Each row is a point on a landscape with many valleys, with its height.
From any point a ball rolls to the lowest of the 2 points nearest to it. It stops when none of these is lower. Distance is the straight distance between rows; heights are no part of it.
j496 height 66.0: [  8 -19 -14  16  18  -1   4   3  11  24  12   6  -3  11  14  15   4   4
  10 -31 -18  -8]
j737 height 39.1: [-13   4   2   4 -20   4  19   6 -11  -2   5  -5  22  29  -1 -31   0 -35
 -10  26   1  -2]
j459 height 71.8: [  8 -38 -19  -4   5  18 -10  -4   8 -38  -5   0 -25  -7   5  25  -3  23
  -5  14 -15 -20]
j898 height 32.6: [-18 -10 -14 -17 -24 -16  26  -7  -6 -41 -13 -15  -5  -9  11   9  11  16
 -22  32   1  -5]
j68 height 49.6: [-17  -1 -33 -25   5 -12  28 -22 -15   0 -21  -6 -25 -11  -6   6   8  10
  17  14 -23  11]
j780 height 26.0: [ 12  -6   2   3   7  22 -14   3 -14 -19   7  15  17   4  -5 -21 -16 -19
   7  -7   3  13]
j19 height 78.8: [ 14 -25  -8  24  18  -8  -6 -24  18   8  -9 -12   9  27   5  50 -31 -25
   0   1 -32   2]
j762 height 59.2: [ -7  18  24 -30 -23  -1 -11  13   5 -16  -1  16  -4 -31  -4 -16  15  30
   1  10  34 -22]
j909 height 60.8: [ 10 -19   3  20  14  16 -17  23  18  10  27  15  -8  -4  -5  -2  -2  -8
  25  -7   6 -16]
j277 height 80.9: [ 18  -4  18  18 -22  21 -12  -7   8  34 -12  20  -7  27   5  10 -33  -9
 -13  14  14  13]
j596 height 69.4: [ -6   9  -5 -12   1  -7  -1  -1 -15  22 -10  21 -19 -28   0  -2   4  34
  26 -13   4  18]
j879 height 16.9: [  2   3   0   5   4  -7   0  10   1  -6  15   1   8   3   5 -12  -3 -12
  -3 -16  -4  27]
j808 height 70.0: [-14   3  -9  -6  17  -9  12  -7  11  43   7 -17 -18  11  11  13  22  -1
  -3  -6 -29 -17]
j138 height 69.3: [-16  17  16   5   2  23 -13  15  10  22  36  12  19  19  14 -33   1  -4
 -24 -11   2   6]
j532 height 40.1: [ 28  -7  19  19  15 -25 -36 -22  22  19   9 -23  11  -5  -2  26 -11 -13
 -14 -20 -17 -15]
j297 height 43.2: [  1   1   4  -7 -24  -6  17 -11 -31 -32 -31   1   8  -8  -9 -25  -6 -10
  -6   2   3  27]
j156 height 85.8: [  6  17  -5  21  -2   1  17   8  -6  11  30  13  30  21  16  -8 -29 -28
  -1   5   9  29]
j948 height 50.2: [-26  15 -15 -42 -17 -12  26  -4 -20 -24 -30 -17  -9 -13 -10 -11   0   6
  -2  37 -10  10]
j682 height 52.9: [-16  10  28 -35 -22  20 -10  18   2 -13 -11  22  14 -10   1 -45  16  25
 -10   6  13 -23]
j436 height 63.4: [ 18 -17  -5  27  14  20 -18  10  10  20  37  27  -4   9   6  15  -8   2
  16 -13 -16   2]
j411 height 54.1: [  1  11  11   2 -19   7   8   0 -12   2 -32  -4  -8   0 -20 -19  -9 -22
  16   8  34 -11]
j621 height 16.8: [-21  -3   0 -26 -14  -5  37  17  -7 -61 -14   9  35 -36  16 -14  11  26
   9  18  -1 -26]
j688 height 53.9: [  0  -6  25  18   4  13 -11  13  17  22  15  17   5   3   1 -11  33  -4
   2 -42  19 -33]
j487 height 50.1: [ 11  -8   3   1   1   8   0  -2 -10  -6 -39  -3 -14 -11 -29  -3  -5 -12
  39   9  26   0]
j145 height 49.1: [  6 -14 -17  15   1  -3  20  -6  -6 -13  -9 -19   7   8  -5  18 -35 -33
   4  11  10   6]
j574 height 84.3: [  9   3   3  12  -4  14   0  11   7  30  27  22   3  18  20   2 -26  -5
   4   1  11  15]
j282 height 36.1: [  4   3  -3  -9   3 -26 -19 -23  13  -9   2 -38 -16 -26 -18  21   7  -2
  -1   7   5 -19]
j504 height 44.7: [ 16 -13  -5  -1  -4  24  -3   8 -11 -34 -30  11   0 -16 -14 -15 -24 -16
  30   0  25  10]
j648 height 30.8: [ 14   8   0  -6   1 -19 -22 -23  -1   1 -14 -35 -11 -10 -29  17 -15 -19
 -14  -2  -1   8]
j788 height 45.4: [ -4 -27 -27  -3  -2   0  26 -12 -17 -12 -18   2 -14   7   4  15  -9   4
   8  21 -13  12]
j149 height 40.4: [-17 -25 -27   6  -8  -5  41   6 -12 -38  -5   1   6  -3  15   4  -9   1
   1  16  -6   2]
j841 height 49.9: [-12   4  12  12  12  12   3  17  -1  34  15   4  -7  12   8 -15  26   2
  11 -29  -1  -9]
j232 height 26.3: [  8 -15  -1  11   3  -4  -6   9  20 -44  31  -6  20  -8   7  -1  19  -7
  -5  -8  20 -21]
j911 height 88.7: [  3  20 -16 -13  29   3 -10   6  -1  -1   5 -18  -6  -8 -15 -11  -7 -18
  24  21  -9  18]
j872 height 82.7: [  5  10  13   4  -5  32 -10   8  -4  31   9  25 -10  18   2  -5 -28  15
  -6  12  10  28]
j17 height 74.5: [  9   8  26  22  -8  25 -17  -5   1  27  -8   8  22  40   7  -8  -6 -24
 -33 -20  -6  11]
j994 height 57.6: [ 12  -5  21   8 -18   8  -7  -2  -1  22 -21  -5  -5   7 -10 -10   3 -17
   4  -8  28 -29]
j609 height 44.4: [ -5   4  30 -18  -4  31 -32  15   8 -16   9  32   0  -5   9 -25  19  27
  -9 -11   5 -12]
j890 height 77.2: [ 13 -22   9   5 -19  -1 -16 -11  12   7  12   6 -16   1   4  32 -20  24
 -24  -1  -3 -13]
j894 height 65.2: [  2 -10   2 -16  19  -1 -13  -9   1  -8  -6 -20 -20  17  -8  18  -6 -12
 -15  24 -23   2]
j535 height 60.9: [  8   0  10   4 -10  13 -17   0   3   9 -11  -9   0  25 -16  -5  -8 -26
  -9  -1  12  -2]
j555 height 68.0: [-15  -7  -9  10  15  -6  29   2  -4  42   7   7  -8  25  20  16  13   9
   8 -22 -25   6]
j600 height 90.1: [  8  17 -16  -2  20 -10 -28   5   3   7  24 -23  -9 -12 -10  11 -10 -25
   2   6   0   5]
j797 height 58.5: [-16  14   6 -42   1 -16 -21  -8  -9 -10   1 -11 -17   4   4  -3  17  25
 -34  10 -23   8]
j896 height 44.8: [-17  16   2 -15 -19 -10  22   3 -13 -13 -17 -18   3   4 -14 -25  -1 -18
  -5  30   0   1]
j978 height 47.9: [-10 -11   3  -7 -29  20  14  23   1 -48   2  31  26  -7  18 -23  11  17
 -17   6  -2   0]
j793 height 39.0: [ -8   6 -11 -17 -13 -18  19  -2  -2 -14  -1  -7  -3 -18  -3  -5   9  19
  -3  12  13  -4]
j380 height 86.9: [  4  -7 -27   1  29  22   8   7  -1  -9   1 -11   0   8 -17   3 -16 -28
  35  32  -4   5]
j851 height 34.0: [-12  39  13   9   0  -8  11 -13 -20  38 -17  -4  13  10   1 -16   0   8
 -16 -43 -14  23]
j651 height 38.0: [-23  41  13  26  10  10  11   7 -11  59 -11  -5   4  18   3 -10   0   0
  -6 -28  -3   7]
j333 height 39.2: [-13   8  10 -23 -17  10  10  24  -8 -61  -9  33  42 -21  14 -36 -13  17
  -1  18   1   0]
j221 height 36.4: [ 20   7  27  20   4 -25 -31 -16  16  33   2 -11   5 -10  -8   7  -8   0
   4 -37   5  -3]
j488 height 55.3: [-27  20  -7 -27  -5 -28  14  -4 -13   2   6  -8 -17  -7   4  -7  34  30
 -18   8 -27  13]
j572 height 51.9: [ 14   0   4  12  -1 -32 -22  -1  11 -10  37   6 -11 -17  22  16  16  36
 -17 -10   4   7]
j34 height 47.4: [-10  13  -3 -24  -9 -23  21 -15 -29 -19 -38 -13  -7 -19 -21 -14   8   2
   8   3 -11  14]
j122 height 41.9: [ -6  18  19  30  32  17  -4   3  -6  60  -5  -2  10  14  -2  -7   0 -13
  16 -26 -10  12]
j446 height 71.3: [ -5   3  -3   2  -5   2   4   1 -14  18  -4   7 -14  -2   5  -7 -13  13
  17   0  14  11]
j274 height 30.3: [  0  34  20   6   7 -20  -2 -30 -10  34 -24 -20  13  18 -13   0   0 -14
 -14 -36 -25  27]
j255 height 38.3: [ 14 -18  -4   6   1  19   4  11  -5 -21  -3  26  -8 -14  -3   3 -13   7
  35  -2  19   0]
j171 height 32.4: [  4 -20 -21  10   7  -1   1  10   3 -17  19  11 -10 -22   4  15   2  10
  21   4  14  -9]
j684 height 18.2: [ -1  -8  -3  10   9 -23  12  13  13 -37  21   0  18 -25  17   1  38   7
   9 -17  30 -21]
j465 height 57.5: [  9 -18  13  11  -2  10 -12  13  22  -1  13  10  -1   2  -3   2  21  11
   1 -11   8 -31]
j779 height 48.9: [ 10  14   9  -5  -4 -31 -19   5  20 -24  29   1  -5 -27  16   4  38  44
 -14  -5  19 -12]
j859 height 77.3: [ 11  -1   8  23   7  -2  -2 -14  11  27 -15  -3   5  36   5  37 -38 -22
  -1  17 -21  16]
j866 height 75.2: [  0 -11 -18   2   7   6  19 -11  -9  35 -24 -13 -15  27 -14  25  -4 -10
  10  18  -7  -5]
j617 height 16.7: [ 24  -6  11  17  -3  -5 -25  -8   7 -16  17   8   5   0   6  10  -7  -1
 -30 -23  10   7]
j984 height 81.8: [  2 -24 -34  12  12  -7  22  -7  12   4   9 -14  -4  -4   2  35  -1 -10
  16   0   8 -32]
j163 height 73.1: [  9  21  -1  13   2  -3  10  -9 -18  22 -24   1  -8   1 -13 -10 -10  -6
  24   2   8  39]
j710 height 71.9: [-17  17  -9  -8  13  -9  27 -11  -9  37 -16 -23 -14  30 -10   2  20  -4
 -10   0 -39   4]
j871 height 75.8: [ 10  11   7  17  11   0   4 -20 -12  45 -27 -10  -6  27   2  27 -20  -7
  10  22 -10  31]
j398 height 52.8: [-20   6 -28 -16  13 -21  24   0  -8  10   9  -3 -15  -2  10  -2  22  15
   6  10 -23  11]
j800 height 68.4: [  5 -28  -9 -10  19  13 -12  -2   3  -5  -6  -6 -19  -1  -8  18   8   9
   1   7 -24  -9]
j56 height 25.0: [ 29   7  22   8   1   7 -47 -15  21  -6   8   1  23   3   6 -10 -12 -19
 -41 -34   9   4]
j159 height 79.1: [ 15 -20  10  19 -29  20  -5   0  14  11  -4  20 -16  25  -5  16 -18   8
 -20  12  10 -21]
j367 height 43.6: [  0 -30   5  11 -12   9   0  13   2 -57  13  19  16   3   7  -5  10  16
 -23  -6  -6  -9]
j899 height 73.4: [ -8  -4 -32   2  17 -14  28 -26  -3  31 -27 -22 -19  14  -9  20  11 -12
   2  -1 -33  -2]
j215 height 87.1: [ -3  30  -8   6 -13   1  -3   7  -9  -3  22   1  32   9   8 -34 -32 -36
  -6  17   8  39]
j272 height 35.9: [  7 -18  11  11 -13  12 -11  11  23 -71  26   2  15  -2  11   5  24  19
 -26   8  17 -29]
j216 height 25.9: [-10  -5 -11   0  18 -22   8  12  15  -6  23   4  -9 -32  13   5  31  15
  26  -7  15 -19]
j338 height 63.5: [-13  10   6 -34 -14  -9  10  17   6 -11 -11  17  -6 -40   3  -5  10  43
  26  22  17 -26]
j706 height 66.9: [-10   1 -13 -29   3   0  -2   3  -8 -11  -7  20 -17 -42  -4   2   7  34
  40   5  10  -2]
j942 height 83.5: [-15 -12 -33  -6  15   5  27   5  12  12  17   0 -12  -7   4  23  -5 -15
  32  17   4  -8]
j323 height 75.0: [ 25 -21  -7   5  -8  17 -26 -11   9 -11   4   4 -31 -10  -7  35 -19  21
  -7  25  -6 -12]
j543 height 74.6: [ 16  13   8  18   9  -5  15 -20 -24  44 -39  -3 -22  13 -12  25 -11   5
  20  -8   0  29]
j738 height 85.0: [ -6  -1 -25   7  30  -1   2   5  16  19  22  -8   2   7  -3  14 -18 -25
  24  22  -6  -8]
j457 height 45.1: [-15 -19 -31   9   0  -7  47   2 -16 -14  -3 -25  12   6   3  12 -11 -24
   5  13   1  -4]
j884 height 37.7: [ -3  -5  11 -16 -18   6   8   2 -16 -33 -29  14  10 -22  -2 -17   6   5
   0 -15  10   3]
j669 height 80.3: [ 10 -24 -23  20  21 -14  17 -18   7  21  -3 -15   2   9   4  38 -20 -20
  14 -12 -17 -11]
j345 height 46.0: [ -5   6   6   9  22  11  -4  11   5  38   3  -2   2  15 -11   2  12 -19
  19  -9 -16  -8]
j515 height 35.7: [  4   0  16  -5  -5  35 -20  18  -6 -11   1  37   4  -4  -2 -28   3   8
   4  -1  13  14]
j567 height 61.0: [ -6 -11  11  -2  -8   1 -20  13  24  -7  14 -12   1  19   0  -9  21  -9
 -19  -1   6 -34]
j544 height 72.2: [ -8  15  25  12  -6  28 -16   3   0  43  13  12  15  25  13 -16   2  -2
 -34 -39  -3   4]
j593 height 45.3: [ -3  11   8 -18   4 -25 -24  -9  11  -5  16 -21 -16 -20  -1   8  39  35
  -5  -3  10 -16]
j912 height 25.1: [ -9  13  -4   3   6   0  11  16 -12 -16  29   7  33   3  13 -38  12 -13
 -16 -13  -7  31]
j700 height 32.0: [ 31  11  26  10 -13  -2 -48 -22  12  18  -3  -7   7  -5 -14  -5 -18 -10
 -14 -26  18   4]
j755 height 25.8: [ 13  18   4  -2   5 -23  -2 -20  -9   2 -22 -24   5   6 -11   6 -15 -22
 -11 -15 -17  27]
j139 height 65.3: [ -3   1  14  -5 -10  25 -15  26   8  -2  26  12   8  17   2 -28   6 -16
 -23   0  19 -20]
j615 height 41.1: [ -9   1 -16 -22  -2 -20  -5 -12  13 -14   3 -17 -23 -33  -3  13  19  23
   5   9  14 -21]
j958 height 62.1: [  1   7  -4 -29  -4 -11 -25  -4   2   2  -2 -18 -24   2 -13  12   9   7
 -17  26 -19 -11]
j660 height 21.5: [-13 -20  -4 -11 -17   0  18   7   3 -65  -8   0  10 -18  15   2  11  31
 -10  16   3 -18]
j935 height 9.2: [  9   7  -1   3  -4 -25 -13 -12   0   3  15  -1   3 -13   0   6  -9   9
 -14 -22   6  18]
j481 height 32.8: [ -7  16   1  -2   7   2  15  13 -13   0  10  -8  30  25  -3 -35   1 -42
  -7  -1 -17  22]
j541 height 29.4: [-14   6   9 -22 -19  -1  24  14 -13 -39 -25  23  27 -37   3 -26  -1  20
  14  13   3  -2]

For each start below, name the point where the ball stops.
j543 | j935
j17 | j684
j688 | j755
j994 | j684
j872 | j149
j894 | j149
j738 | j935
j948 | j935
